Each row is a point on a tangle of strands that fork, close into loops and nearly touch. The rows are in no order.
Two points are linked if the straight distance between their rows is under 71.4. Some points are linked to none.
Q_386: [ 13   2  -6  -3 -18   0 -14 -10  -7  -5  30 -24   8  -8   0  12 -12   0
  34  -1  -7  30   4  17 -11  -8  11  22  13  18  -4]
Q_444: [ 21  -9  11   2  31 -14  10   1 -14  35   2 -33  12  12 -14  -1  26 -21
 -18  -2 -14 -19  -1  -6   9   9   5  -7 -11 -19   9]
Q_62: [ -7  23  17  17 -33  -2   0   2  23   1  26 -16  -3 -32  10  22  -3  17
  35  -4 -10  27   6  15 -27 -24   0  -9  19 -19  -2]
Q_917: [ 14  -2   8 -10  17  -3  -6  -4 -18  17 -12 -30   1  15   8  -9  17 -31
 -10   5 -14  -9 -12  -1  13  20  13 -11   4  -5 -10]
Q_991: [ -6  23  -8  -9   5  -5  -3   5 -14   6 -17  33  -3 -14   2  -4   9 -14
   2 -28  -2 -22  14   1   5  20 -21 -14 -29   8   3]
Q_320: [ 10  -6  13 -13  -5 -26  22   3  11   1  18   3   6  -2 -31  13   7  -9
  -2  -8  -7  -4  32   7  -6 -35   0  -2 -22 -27  -5]
Q_295: [ 19  -7  -1  -2   5  21 -20 -21 -13   6  -1  -6  -7  11 -18   5   6 -29
   7 -20  -2  28   2  14  12  20 -10  12  25  -5  -9]
Q_830: [ 16   8  -9 -19 -37   9  13 -20 -15   8  17 -11 -20 -25 -19   9  -4 -13
   9   0 -19  21   5   5 -21  13  22  16 -11 -12 -20]
Q_125: [ 10 -27  12  -5  37  14  18  -1  10  11   6  -9 -18   5 -25   8  17  11
 -10 -19  10 -38 -11  -4  -2   5 -15  -6  -4 -28  16]
Q_294: [-10 -30   5  -6   2  15   1  11  38   7 -16  -5  -8   4  24 -18  22  -4
 -24  38  -6   0  -8  -7 -12   6   2 -28  12 -25  -1]
Q_745: [-13  -8  -3  19 -11  -1   9  -9  23  20  37  -2  -9  -2 -18  19   9  -6
  26   0  -7  34  22  20  -4 -27 -23  14  20 -23   4]
Q_273: [ 12 -23 -15  18  19 -11 -38 -11  10  11   0 -24  15  16  14 -18  -3  -6
  -7  15 -18  16 -18  31  -4  25  22   3  21   5 -22]
Q_979: [  0  18  -5   7  -2 -17  -8  18 -16 -32 -33  10  24  16  -1   2 -30   3
   2   1  -2 -18   5  -9   3   7  30  23 -22  29   2]
Q_12: [  6  16   5  36  -4  14   2  -8   0  21 -28 -17   7  17   3 -14  -2  36
   7   8  17  -1  -4 -13  -4   5  27  35  36  27  -9]
Q_379: [  5  14   8  12  -6   0  16   8 -11  -9 -10  26  18  25  12  35  -2 -14
 -11  -2 -16 -15  -3  16   3  -8 -10  -4 -34  -6  -5]
Q_760: [  6 -25   6  11   8  -1  18 -16  23  35  50   4   1   0 -28   6  26  16
   0  -5   9 -12  21  -9  -3 -28 -14   5  -1 -25  15]
Q_113: [ -2  -2   0   3  22 -26 -29 -11  -2  -4  -6   6   2   3  21 -51  -4  -6
  -7   6   8 -15 -18   1  14  30  31 -22  26  18 -23]
Q_932: [-10   6  -9  -7 -14   4  -1  -1  -6  23   1  21  -8 -28   6  14  22  -4
  23 -22   6  -2  10  12  -3  16 -12  -2  -8  -1  -2]
Q_954: [ 22 -15   3  -9  25   0  22   3   2  23   6 -16  -4  11 -11   5  33   7
 -13  -3 -17 -21  -9  -6  -5   6 -12 -17 -23 -16  15]
Q_340: [ 20 -35  10  21  45  12 -12  -3  24  36  16 -14  -5   1  -3 -22  20 -18
 -32   8  -4  -7   1  22  -8  12   7 -19  13 -31 -18]
Q_420: [ 23 -31  -8  15  33 -12 -28  -4  12  21  16 -19   9  15   3 -20   7  -8
 -22  17 -15  22  -1  34   2   6   2 -18  22 -20 -13]
Q_138: [ 17   9  -1 -17  -9   9  11   0  -6 -16 -33   8 -25  -3  -7   7  -8 -24
  -4  -3 -23  -1  23  -5  -8  15  -1  -9 -22   6  -8]
Q_492: [  1 -12   1   7  -4   7  -2 -13   0  36   0  10  -7 -22 -10  29  12   3
  16 -14   5   8   7  17   1  13 -25  20   7 -17 -14]
Q_734: [ 28  -3  -9 -21   2 -11 -14  -3 -21 -20  -5 -17   4   4  -3   9  -5  13
  11   1  -7  22 -13  13   8  11   7 -15  13   6   4]
Q_381: [ 19  -8   1  -9  11   1  10   5   6   4  -3 -17  11   4  20   9  24  29
 -15   3 -13 -22 -25 -15 -14   4  -1 -18 -22   6  11]
Q_311: [-18  36  10   0 -44  -2   6   9   7  -9  -3   2   7 -30  16  -1 -14  15
  18 -11   6 -19   9  -4 -27 -10  27  17 -16  12 -15]
Q_247: [ -6  29   6  15 -23  19   0  -1 -13   7 -19 -26  12 -18   5   9 -15   8
  19  -1  13   1  13 -12 -18  -1  39  23  16  33  15]
Q_588: [-14  24  -4  22  11 -12  13  -1 -17  -9   6  66  -7  12  -9  -6  -8 -15
 -17 -10  -2 -11  -3  11   9  -5 -36 -20 -25   0   4]
Q_314: [ 12 -41  11  12  41  18   7  -7  16  28  19 -17 -18  15 -18 -13  16   0
 -19   0   9 -18  -1   6  -9   1 -13  -1  18 -25   8]
Q_275: [ -6 -12  -4 -11   3   1  11  10   4   7  -4   3  -1  -4   7  24  26  19
   7  -2   9   5 -13   7  12  -7 -23 -27   3 -14  14]
Q_354: [  2  10  14  -8   3  -2  13   1 -25  16 -15  -4  10 -13  -7  36  11 -18
 -12 -14   7 -16 -14  -6  23   4  -3   5 -25 -13 -11]
Q_7: [ 16  10 -12  18  12  -9 -14  -2 -13  -1 -36 -16  -9   3   9 -23  -1   1
   3  11   0 -12   0  -2 -17  29  43   0  17  37  -2]
Q_896: [ -9  -4  15   7   8  16 -19  10  -3  18 -10  -5  23 -11  11  -7   2  17
   8  13  42 -26  -9 -42   6  -5  15  30  -5  28  -9]
Q_279: [-29  -1  11 -12 -18  14  22  20  25  -9   5 -13  14  14  32  -7  12  16
 -20  24  -1  -9 -21 -19   1 -20  -2 -19  -5 -15  23]
Q_526: [-26 -16  -4 -17   6  26   1   6   1  24  26  -3 -14  -2  -1   0  10 -17
  17   4  20   6  -9   8  31 -11 -31  -5  16 -28   1]
Q_20: [ 33  -4 -15  31  13  -6 -18 -29  -5  22   3  -9   4   7 -40   6  -2 -19
 -26  -3  -9  31  28   4  -3 -10  -8  27   6   6  -7]
Q_204: [-16 -10   0  -5   3  10  23   9   8  -1  -1  29   4   9  10  26  26  13
 -18 -18   5 -15 -20  -7  19  -5 -18 -18 -22 -20  13]
Q_274: [ -8 -14  12  -1   9  -2 -11  11  -5  -5  10  -6  15  10  45 -10  -3  21
  11   6  28  -1 -11  -8  27   1  15   1  35  17  -1]
Q_719: [-20 -12   1   6  25 -37  -7   9  20 -23  -8  21  -3  11  23 -48  -9   1
 -16  16   6 -18 -17   1  10  10  36 -26   9  12 -13]
Q_414: [-14  11   0   4  -9   7  14  19  18 -19   1  10  -1  -6  12  -1   3  41
  34 -11  24 -10   8  -7 -15 -20  11  -7   8  25  17]
Q_964: [  6 -13   1 -16  25  22   2  -6 -17  15   2 -11 -17  11 -12 -15  -6   7
 -16   8   4  -5 -16   5  35  23 -20 -11  28 -39  -7]
Q_836: [-12  22  11  22  -8  -3   3   4   8 -22   7  39  32  16  22   4   0   6
  -6 -17   6 -28  -7 -14 -20 -20   5   9 -31  34  11]
Q_754: [-12  -9 -20 -27 -22   1  28   6   8 -18   6   3 -30  -2 -43   8  -4 -19
  11  11   1   9  -8   9   1 -22   4   5 -11 -36 -13]
Q_567: [-25  11   2   5  -2 -29   6   7   1 -41   1  43  -1   7   3 -19 -24 -10
  -9  -3   5  11   7   6 -15 -24  -8  -7  -7  36  15]
Q_769: [-19 -10  -7 -18 -26   3 -12  -8   1 -23  18  -2   3  14  14   3   3  -5
  30  11   5  33 -15  -5  22   2   2   1  24   3   9]
Q_385: [-14 -19  -3 -26 -24  -2   1   2  22  -5 -18   6  -2   4   0   4  -2  15
   0  32 -12  13  -2  -7  10   6 -19  -7   6 -26   3]
Q_327: [-15  13 -21  -7 -14  -1  37   9 -18  -6  -7  33 -34  -3 -16  14  -9  -8
  -2 -19  -8 -12   9  24   2  15   9   4 -25 -27  -9]
Q_999: [  2   7 -19  18   0  11  -5   5   0  14  19  -7  -2 -20  20  17   0  28
  44 -12   9   7   7  25 -22  -1  -5   4   8  27   8]
Q_990: [ 32 -30  -5   4  18 -15 -22 -13  13   8   2  -9  -2  19 -23  -9   9  -7
  -9  16 -23  28  15  13  -8   3  -5  -7  23 -17  -4]
Q_746: [ -5 -40  -3 -21   8   2   4  12  26  -2 -13   0 -14   8 -30   3  -5   0
  -1  24  -1   6   6  -2   7  -5 -17   0   8 -41   6]
Q_478: [  2 -31  -5  10  14   6   0  -4   5  27  42 -12   7  18   4 -10  -7  -2
 -33  14 -11  35   9  16  23  -5 -24  24  16 -22   0]
Q_613: [-18   2  -3 -13 -25 -17  30  18  15  -6  16   3 -10  -2 -29  14   7  -7
   5   5 -10   3   5  18 -11 -39   1   0 -22 -45 -12]
Q_387: [ 14 -35  30  -6  11  10   3  -1  19  17  13 -13   8  -1  -2  13  13  -7
 -14   7   6  13  12  -5   1 -19 -15  -4  13 -26  -4]
Q_346: [  2  15   2  31  17 -18   0   2 -18 -19 -15  50  -7  26   4 -18 -14 -30
 -19  -1 -26  -6   8  -5  18  10 -23 -11 -19   8  -4]
Q_182: [ 38 -12 -11  12  12   2 -26 -23  -6   6  -4 -17   1  13 -29  -1   5 -25
  -7  -2 -22  37  10   8 -10  23   5  13  12  -1  -2]
Q_267: [ -8  17  -1   5  -4   5  13  19   2 -25 -12  12   8  -4  25   5   0  14
   8 -28  14  -8  18   4 -24 -13  21 -16  -6  38  25]
Q_271: [  6  -4  18 -18 -13  -6  22  -5 -10 -13  -9   6  -3  -2 -16  38  -5 -14
  -6 -16  -1   2  -5   3  20  -1   6  11 -12 -29 -21]
Q_789: [ 23 -22   7  10  24  18 -15   8  -6  38  46 -18  29 -20  21   6   8  11
 -28   9   4  13  -2   2   6   2 -25   9  -5 -13   4]
Q_918: [  3 -32  -6   5   6  -1   6 -20   8  15  46  -5  -4  24 -33  -6  -2  -6
  -7   9   4  25  15   4  24 -23 -12  15  25 -26   7]
Q_249: [-10   0  13  -2   0  -5 -15  15   1   1 -21  -8  37  -4  23   5  -2  11
  -4   9  14 -31 -10 -31  -1   1  13  18 -23  17   2]
Q_87: [  3  -4 -10  20  18  -2 -28  -7  -4  18  28 -34  21  14  13   2  -6 -19
  -3 -10 -15  32   1  15  12 -13 -21  32   4  19 -12]
Q_813: [ -9  22   3  -2 -22 -16   7   9   4 -36 -22  24  10  13   1 -16 -33  25
   5   0  -4 -13  14  -8  -6   2  18  16  -8  24   4]
Q_334: [  6  18 -25  -8 -14   1   6  11 -26  -8 -11   6   4 -21  -6  23 -34 -22
 -10 -17 -23   7  15  14  -8  16  32  -2 -44  -3  -3]
Q_521: [ -6 -10 -25   1 -17   3  -3  -5  11  -2   3 -21  -7  19  -9  -4   7   6
  17  27 -18  37  -3  18 -11  -6  -7  -3  31  -2  23]
Q_491: [ 10  29  -7  16   5  -8 -11   0 -28 -23 -31  35   0   6  -5   3 -21 -36
 -18 -12 -18  -4  10 -12  22  19  -6  -1 -28  12 -10]
Q_660: [-30   1  -7  -1 -21   1   0  14  23 -14  -4 -12   4   6  21 -11  -3  25
  23  29  19   6 -15 -18   6 -27   0 -11  36   8  19]
Q_18: [-20  18 -17   7 -25  -4  20  10  10 -28 -24  34  -4  14   0  10 -11  -1
 -12  24  -2   4 -10   3  -4 -32 -20 -22 -13   2   7]
Q_6: [-15  24  18  22 -23  24  -8  -2  20  22   4 -17  22  -9   7  -3   6  32
  33  -9   9 -27  -3 -23 -19   1  11  31   3  17  13]
Q_285: [ -5 -10  -4  22  21   2 -16  -2  15  20  37 -14   7   2  21  18  -2  -5
   9 -11  -8  33   4  21  12 -18 -42  12   5   0 -11]
Q_794: [ 13   9   5  -3   3  -9   1  -1 -26  35   8 -16   7 -36 -23  33  17 -12
   2 -11   9  -7  -7   2   2  -6  -3   6 -27 -17 -14]
Q_293: [-30  13   1   7 -18   4  19  10  25 -21 -14  21  10  28  21  -2   8   5
 -20  20  -5 -12 -18 -13  -7 -29 -14 -23 -14  -3  19]
Q_741: [ -5  -7  -1 -14  23  14   4  -1  -4   7 -17   9 -28   9   4 -24  12  -2
 -21   9   9 -15 -14  -7  26  15 -22 -34  13 -23  -8]
Q_916: [ -2  25  30   9 -13  -5  26  11  21  -9 -17  27  11   9 -13 -31 -11  44
  -1 -13  19 -16   9 -29  -2 -21   6  14  -5  16 -11]
Q_708: [-12  28  -1  17  -5 -18  14   3 -14   1 -11  23  11 -34  -1  -1 -14  18
  -7 -17  19 -20   6 -24 -22  -1  23  15 -29  43  12]
Q_579: [ -7 -11  15 -10  12   0  32  -3   0 -19   1  -9 -31   8 -35  16 -14 -21
   5 -21   5 -30  13  15  -8  -7   5  13  -1 -15  14]
Q_713: [ -7  21  26  18  -5 -26  19   8   8 -24 -22  29  15  15 -13 -31 -28  19
 -11 -11   5  -9  14 -24  -8  -9  18  28  -2  27   1]
Q_17: [ -1  17  -6 -20  -1   1 -33  -8 -29   7   3  -2  15  -8   9  -7  -3  -7
  19 -14   3   3  -6   6  28  18 -15  -4  13   6 -10]
Q_817: [ -1  27   5 -10  15 -29 -13   1 -30 -17 -12  19  15  -8  13 -15 -15   9
 -11 -17  12 -12 -13  -7  22   3 -13 -22  -3  23  -8]
Q_402: [ 20  19   3  -9 -15   4   2  -2  -8  -7 -36 -24   0 -17  -9  15 -11 -19
  -6  12 -25   4  19 -12 -25   7  17   0 -24  13   0]
Q_144: [-11   5   0   5 -15   5   9   5  10 -13  -4   0  -5  12   8 -13  -7  46
  34  12  22   7  -1  -5   2 -13  11   4  40  20   9]
Q_37: [ 15  18 -14  32 -17  -4 -23 -29  -2  22  12 -23  16 -14 -29   9 -12 -11
 -11  10 -19  39  28   3 -21 -20  -1  33  -4  17   0]
Q_298: [  2  -1  10   0  -5  -9   4 -11   3  10 -12 -33   3  22  25 -17  15  -4
  -3  23 -19 -10 -14  -2 -10  18  32  -5  17   8  -2]
Q_877: [ -1  -1  -2  31  21  10 -25   4  -4  22  10 -44  21  11  18   2  -2  -6
  15  -1   7   6  -8   8  -7 -11   4  40  13  33  -6]
Q_798: [ 21  -1  16 -22  -7 -27   1   4   3 -15   6 -11  25   9 -16  14  -9 -19
  -7   4 -25   6  17  -1  -2 -23   2   3 -30 -15  -9]
Q_783: [-19 -14   4  -2  17  -6   6  10  12  -9  25  18   5   1  28 -30  17  36
 -14  -4  26 -18 -28 -34   6  -8   5 -13   4  25  22]
Q_439: [  5  16  -2  12   5 -20   0  22  -1 -19 -40 -10  18  21  13   0  -7  -1
  -3   4 -24 -23   6   0 -15  13  30   5 -18  16  12]
Q_510: [ -7  21   6 -17 -30   7  29   1   6 -10  -8  -6 -10  -5  10  12   9   3
   6  -1 -12  -3   9   7 -23 -15   0 -17 -16   6   9]
Q_433: [  0  23  -9   7 -10   7   4   1 -14   8   7   3   5 -38  11  12  11  24
  17 -18  27 -25 -10 -19 -22  -3  23   8 -21  38   1]
Q_243: [ -7  20 -11   5  10  14 -36  -3 -28  26 -10 -16  10 -21   4  -3  10  -9
  17   2  22 -20  -8  -7  -9  10  -4  11 -12  38   6]
Q_840: [  1 -39   8  -7   7  -6   2 -16  25  -3   7   0 -20   3 -48   6 -12   2
   6  10   7  -1  21   4  -9 -13 -12  16  22 -27   7]
Q_289: [-11  16  -6 -17 -18 -16 -11   2 -20 -18   7  19   3 -21   6 -11 -20   1
  29 -17  21  -3   8  -5   8   5  24  19  -3  32 -14]
Q_799: [  5 -22  -5  -1   7  25 -17  -5  25  27  46  -8   5 -12  11  12  26  12
  15   0  -7   7  -9  -1 -19 -14 -32  -1 -14   2   0]
Q_442: [ -1 -27   4   9   5  13  -8 -13  28  16 -15  -7 -16  21  17 -13  23 -19
 -11  21  -9  15  -1  13 -11  11   0 -11  31 -11 -14]
Q_359: [ 10 -27   3  -3  35 -15 -10 -16   0 -12  13 -14 -27  -1 -48  -5 -23   5
   2  -4  13 -24   7  13  -2  -8 -16  -1  28 -19  16]
Q_160: [ -2 -16 -23   7 -11   3   1 -20  10   2  46  -2 -12  15 -40   2   3 -16
  18  -1  -7  44  15  16   6 -19 -12  17  14 -17   7]
Q_108: [ 17  -4  -3 -12  -1  -8   8   0 -12   0  -5  -5  -9 -13  -6  29   7  15
  10  -3   0  25  -3  22   7  -4 -13 -23  12  -8   2]
Q_612: [  8 -16   5  15  -5   7   9 -13  29  34  50  -4   3 -16  -9  18  25  26
   5   3  -8  13   0  -5 -17 -29 -27  -3  -5 -23  -1]
Q_936: [ 10  25 -17 -18  -2  14  -9   1 -34  -3 -13   0  -8 -24 -30  11 -16 -37
   2 -25  -9   2  12   6  11  25  17   2 -30 -13 -11]
Q_118: [ 15  16  -3   3 -12   9   7  -2 -14  -3 -23 -26   0  -1  12  -3 -10   9
   7   3  -3   3  13  -1 -25  12  36   2  18  35  16]
Q_462: [ -9 -14  -4   1  30   1 -10  21  11  -8  15  12   5  -7  41 -40  13  28
 -30   9  27 -21 -31  -7   8  12  21 -36   9   5   6]
Q_773: [  4  14 -23 -21 -35 -10  -9   1 -24 -20  14   7 -12 -33   7   1 -16   8
  20  -8   3  13  -5   5 -12  12  35  12 -12   8 -29]
Q_185: [ 10  19 -14 -18   2 -16  -6   2 -26 -32 -18  12  -4   5   4  -2 -12   3
  -2  -9  -5   3  -6   7  20  15   2 -23  -7  14   0]
Q_810: [ 17  21   8  25 -23  -2 -27 -24   3  10   4 -45  24   5 -22  -6 -15  -1
  -2  16 -23  23   9  -3 -25 -11  14  31  13  12  10]
Q_28: [ 11 -23  17   5  10   8 -26   7  13  21   5 -31  29   0  33  -4  11  -3
  -9  17   0  -1  -5  -3 -17   2   5   6   9   5  -5]
Q_787: [ -9  11   4  22  23   4  18   2  -8 -15 -19  54 -16  14 -11   9  -9   2
 -20 -24   9 -32  -5   3  22   6 -32 -11 -17 -17  -2]
Q_949: [ 18  -8  -1 -23  11  -7 -18  -2 -14  12  -9  -4   5  -7 -34   7 -10 -15
   8  -7 -13  -7   8   1  23  27 -14  11 -15 -30 -13]
Q_438: [-27  14  -3  -9   2 -26  13   1  -8 -22   1  36 -17 -11  -2 -19   0 -15
 -14  -8  14  12  -6  -3   4 -22 -26 -27  -4  23  12]
Q_889: [-21   8 -19 -12   3  12  11  20   5 -12 -13  31 -26 -15 -23  12   3 -14
   8 -18  25 -10  -3  21   8 -21 -25 -21 -12 -23 -10]
Q_724: [-18  -3   8  -7   0 -26   0  -9   3 -14 -13  25 -12  -3  14 -21  14  -6
 -13   2  13  19  -4 -18  10  -5 -12 -26  24  22   9]
Q_803: [ 12  20  -4  25  19  -6  -9  10 -26 -19 -48   3  -5  14  -6   8  -1 -39
 -22  -8 -25  -8  -3 -12  27  25  16  -6 -17  -6 -11]
Q_576: [ 10  -7 -14   8  14  -3 -42 -12 -10  -5  -5  -6   4  16  23 -27  -4   6
   1   4   6  12 -21  16  12  24  11  -2  40  22 -20]
Q_252: [  2  21  -4  23 -25  21 -17 -20  -9  -1 -16 -21  11   4  -5  -2 -22  17
  16   5   8  17  -4 -14  -7   9  29  46  27  32   0]
Q_940: [  9   2  13 -10 -17 -10  10 -11  -4  13   9 -44  14  18   7  -8  -1  16
   5  23 -22  -3  -8  -4  -6   3  14  13  10   5  10]
Q_524: [-24 -18  -6 -11  -5   5 -12   9   2  -3  13  -5   3   7  35  -6   3   4
   9  25  16  19 -16  -5  28  -4  -7 -11  33   3   9]
Q_75: [ 16 -36  18   4  31  -5  10 -13   7  10   4 -20 -21  26 -27  -8   2 -13
 -17   4  -3 -11   5   2   8   7   9   4  30 -30   3]
Q_886: [ 42   2 -21 -16  -4  -6  -9  -9 -24 -20   5 -24   6  -9 -25   7 -16   6
  11   0 -20  27  -1   3 -14  25  21  -1 -14   6  11]
Q_534: [ 10   8 -12  -1  11 -11   2   4  -4 -15 -29   1 -25   7  20 -27  10  -7
   0   5 -11 -11   9   5 -21  19  20 -32   4  31   7]
Q_851: [ 15 -18  18 -16  12  -1   9  -9  -8  -7   0 -23  -5  30 -13   0  15 -35
 -12  -9  -8   8  -5  -1  20  11  20  -5  18 -25  -3]
Q_763: [ -7   3  -9  30   2   9  -8  -6  15  17  24  -7   3  -9  28  30   4  14
  29  -8  -5  27   0  21 -12  -9 -30  11   9  15  -2]
Q_623: [ -3 -12   3  -5  19  26 -13 -14  -6   3  -6   1 -22  10 -28  -3  -3 -16
  15 -24  14   1   6  21  12  13 -19   5  41 -20   1]
Q_950: [  9  -9 -12 -24 -33   9  19 -21   1 -20  26  -3 -22  -3 -41   3   4  -8
  15   5  -8  29  -7   1 -10   6   8   8 -13 -32  -7]
Q_671: [ -3  11  -2 -16 -30 -11 -10   5  10 -21 -23   1  11   1   1  -4 -17  23
  23   4 -17  -2  16   2 -14  15  14   9   2   9  10]
Q_631: [  2   7  14  -3  20 -31  -2   3 -16 -15  -7  14   3  -4   6 -29  -9  19
  -2 -18  29  -9  -5 -14  11  -3   6  -3  16  41  -1]
Q_167: [ -5 -22   6 -20  12  18  -5  -9  -1 -38 -13   9 -22  19 -25   2 -11 -12
  -5 -13  20   0 -20 -10  35  16  -2  -5  25 -33  -2]
Q_264: [-19 -18  12 -20 -15  10  16  16  18  10  24 -30  11  11  17 -12  10  -3
 -10  35  -7   9  -6  -8   5 -17  -3  -8   8 -27  23]
Q_389: [  1  -3  10 -23   5   0 -30   7 -20  10 -11 -16  23 -11  21  -5 -12 -11
 -10  21  10 -16 -14 -22  22  14   1  11 -14  10 -12]
Q_96: [  1  -5   2 -15 -30 -12  -8  -7  14  11  -4  -7  10 -11  -5  10  -1  19
  20  15 -23  13  11   9 -13   9 -12   9   3 -13   2]
Q_207: [ -9 -34  13 -12  17  23  30   6  15   8  -5   1 -24   4  -6   6   6  13
 -22  10  17 -32 -15 -15  10   9 -16  -2  -3 -33  10]
Q_811: [ -6   3  -1  11   9  16 -24   0 -17  25   6 -16  17  -5  15  -3  -3   7
  27   5  31 -17  -9 -11   6  -1   2  34   3  39 -11]
Q_384: [  9  19  -2   4   0  -7  12   0  -6 -17 -34  19 -22  -2  14 -14  -5 -17
 -18  -1 -20  -8  24 -14 -16  15   4 -20 -17  34   5]
Q_556: [ -5  -9  12   9  14 -13   7   6   8  -5  -4  16 -10   9   5 -38   4  30
  14  -1  35   3   4 -15  -2  -9  11   4  35  36   1]
Q_398: [ 13  10  -5  -6  -6   2   6  -2 -11  15   2 -16  10 -24  12  21  17  25
  13  -5   5 -19 -18  -7 -18   1   1  -3 -24  22   1]
Q_987: [ 11 -27   8  -9   6  -3 -14   3  19  -2 -19  -7  -7   1  30 -24   0  -6
 -23  38 -22  -2  -5  -9   4  33  15 -16   4 -16 -23]
Q_464: [ 11 -21   2  33  24   5  -3   5   9  35  37 -21  24   1  27  -3   4   7
 -50   7  -8  30   7   8  10  -4 -19  23   6 -13   0]
Q_674: [-12   5  -3   0   1   2   3   6   5 -12  12  31  24  15  28  13  18  11
 -19 -17  -6 -26 -25 -16   5  -4  -6 -13 -35  14  15]
Q_423: [-14  22 -22   1 -29  -7  15  17 -18  -8  -1  38  -5 -11  12  17 -16 -13
  -5 -18 -15   2  15  28 -14   6  20   2 -32 -14 -12]
Q_806: [-14  -3  13   4 -15  15  -8  -2  24  13   8  -8  19   4  33 -11  12  30
  21   6   7 -18  -4 -22 -11   3  -1  14  12  18  12]
Q_236: [ 16  -6   4   8  13   1 -14  -8 -18  45  27 -28  24 -25   1  24  13   3
  -2   7   6   4 -16  -2   6  -8 -19  10 -16  -1  -6]
Q_831: [ -5 -34  -4   9  24  30   5  12  22  28  46 -21   1   9  15  -9  33  -8
 -19  16   5  15 -10   4  -3 -13 -17  -9  12 -21  19]
Q_615: [ -2  28  -8  -4  10  -2 -31   1 -25  12 -31   4   5 -27  -1  -9   6 -22
   4  -5   8 -20   7 -17  -2  20  -8  -4 -23  25   2]
Q_94: [ 11 -12  22  -5   9 -16  21 -11   0   9  12  -5  -6  -7 -42  18  -1 -16
   1 -23   7 -22  28   3  -4 -14   7  18  -5 -20   2]
Q_778: [-11  18 -24 -19 -21 -14  13   8 -15 -39  -8  25 -14  -6   5   6 -18  11
   3  -2   4  16  -1  11   5  -7  10 -21  -7  17   8]
Q_201: [-20  10  -1  -4  24  14  11  13  -2 -13 -14  28 -11   5 -21  10  -2   4
   0 -34  17 -37  -4  16  15  -3 -27 -16 -10 -33   1]
Q_882: [-21 -14 -11 -19  -3  22  -1  -8   1   2  11   6 -33   0 -34   1  -1 -22
  27  -7  19   5  -2  17  17   0 -18  11  24 -25  -3]
Q_152: [  0  -6   5 -22   4   3  15   0   0 -12 -22  11 -22  13  11  -6   8  -9
 -18  15  -1 -10  -7 -12  15   0 -19 -26  -9  -2 -14]
Q_575: [-18  25 -10 -12 -48 -12   9  10  -6 -19  13  10 -18 -29  21  -2  -8  19
  20  -3   1   8   1   6 -21  -7  28   6   2  -3 -23]
Q_168: [ -5  23   6  27  -1 -18   6   0  -8 -17   4  53  14   0  13  -2 -16  -6
 -14 -12   0 -12   7   3 -26 -11  -8  -1 -31  37  10]
Q_793: [  9 -15  16  24  -4  -1  -1 -24  15  42   1  -5  14 -10 -20  29   3   6
  -6  -2  -9  18  16   2  -8  -4 -20  31  13 -20  -4]
Q_443: [-19  15 -21 -13   5   0   7   8  -3 -22 -24  37 -26  -2 -23 -12  -4 -21
 -10  -5  21   3  -4   0  22 -17 -31 -33   2  -6  -3]
Q_187: [-10 -29   7 -22  10  27  21  24  13  13  37 -15   6   0  14  -2  27  -3
 -19  14   6   0  -6  -7   9  -9 -11 -12 -11 -31  24]
Q_355: [-10  43  18  14 -34  18   5   2   3   4 -25  -4   7 -33  -2  -6 -24  21
   8 -12  21 -15  18 -21 -23  -7  34  15   0  27   8]
Q_966: [ -1  19  -7  16   8   9  28   3 -24 -16 -21  39 -29   4 -18  15 -26 -12
 -10 -30  -6 -28  12  15  15  19  -4   2 -22 -12  -2]
Q_664: [ 13  10  -1  11  13  -3   4  17   5  -7 -29  -9   9  18  14   4  21 -18
  -8  -6 -28 -24   5  -3 -24  10   9 -12 -36   9  11]
Q_522: [  5   4  12 -16   8   6   6  -7 -18 -28 -18  18  -8  12 -18  14 -17 -18
 -12 -26   6 -12 -10  -4  41  15  -6   2  -5 -25 -21]
Q_342: [  9  -7   8  -8  10 -15 -10   1  -1 -13 -26  13  -8   7  26 -22  -4 -11
 -26  18 -14 -13  -4 -24  17  20  -7 -17 -13   7 -23]
Q_299: [ -5  13  -9  32 -14   0   9  -5  14  21  37  -8 -10 -24   5  24   1   6
  26  -7 -16  40  20  27 -28 -23 -12   6  11 -10  -6]
Q_661: [ 16  23   5 -13 -38  -2  -9 -14  -7  -5  -7 -27   9 -28 -24  10 -19  -6
   7  13 -22  13   8  -8 -26   2  23  17 -18  -1  -8]
Q_56: [-12  19 -34   0 -21   3  16   5 -12 -40  -8  45 -20  12  -9   4 -28 -16
 -12  12  -8  18   1  13   2 -13   1 -22 -21   7   8]
Q_694: [-21 -17 -10   0  18 -12  -3  25  22 -13  -5  13  -1   3  39 -37   6   4
 -28  31   7 -17 -21   3   9  16  23 -37  -3  -8   0]
Q_650: [-20   2   6 -30 -34  -5   5  -3  -2 -18  10   5   3  -1  15  13   5 -15
  23  -1  -3  13  -3  -2  17  -4   5   4  -2  -2  -8]
Q_403: [  4  13  35  15 -19   7 -11   0  26  -1  10 -31  22 -15  20  19  -6  21
  33  -3   3   8   1  -3 -19 -24   0   6  23   6  -1]
Q_447: [-16 -15   3 -14 -11  21  -9   4  29  10  24  -8   6   0  26  -3  24  12
  26  10  -2  -8  -5 -10 -21 -12 -17  -2  -7   9  13]
Q_812: [ 25  29 -14 -16   9  27 -13 -14 -33 -10 -21   4 -14 -15 -37  -5 -16 -14
   7 -27  -9   3   8  -6  15  39  -3  -9  -1 -18 -15]

How many points has the smallest loop of links through each point below? Write - if it is on no loop.
Q_851: 7
Q_613: -
Q_990: -
Q_671: -

A tip is a point with one link. Name the tips that can be reached along the links from each point below, in the order of the rows.
Q_918: Q_999, Q_167, Q_389, Q_793, Q_403
Q_96: Q_916, Q_359, Q_664
Q_534: Q_12, Q_579, Q_798, Q_289
Q_741: Q_964, Q_442
Q_799: Q_760, Q_6

A piece is all that can be reached along the links. How many separate loops has the piece of each point below (a circle has one, a figure eight two, a Y none), and how many tips (points with one link)?
Q_144: loops 0, tips 8
Q_298: loops 1, tips 6
Q_6: loops 0, tips 2
Q_613: loops 0, tips 4
Q_243: loops 0, tips 5
Q_152: loops 0, tips 2
Q_916: loops 0, tips 3
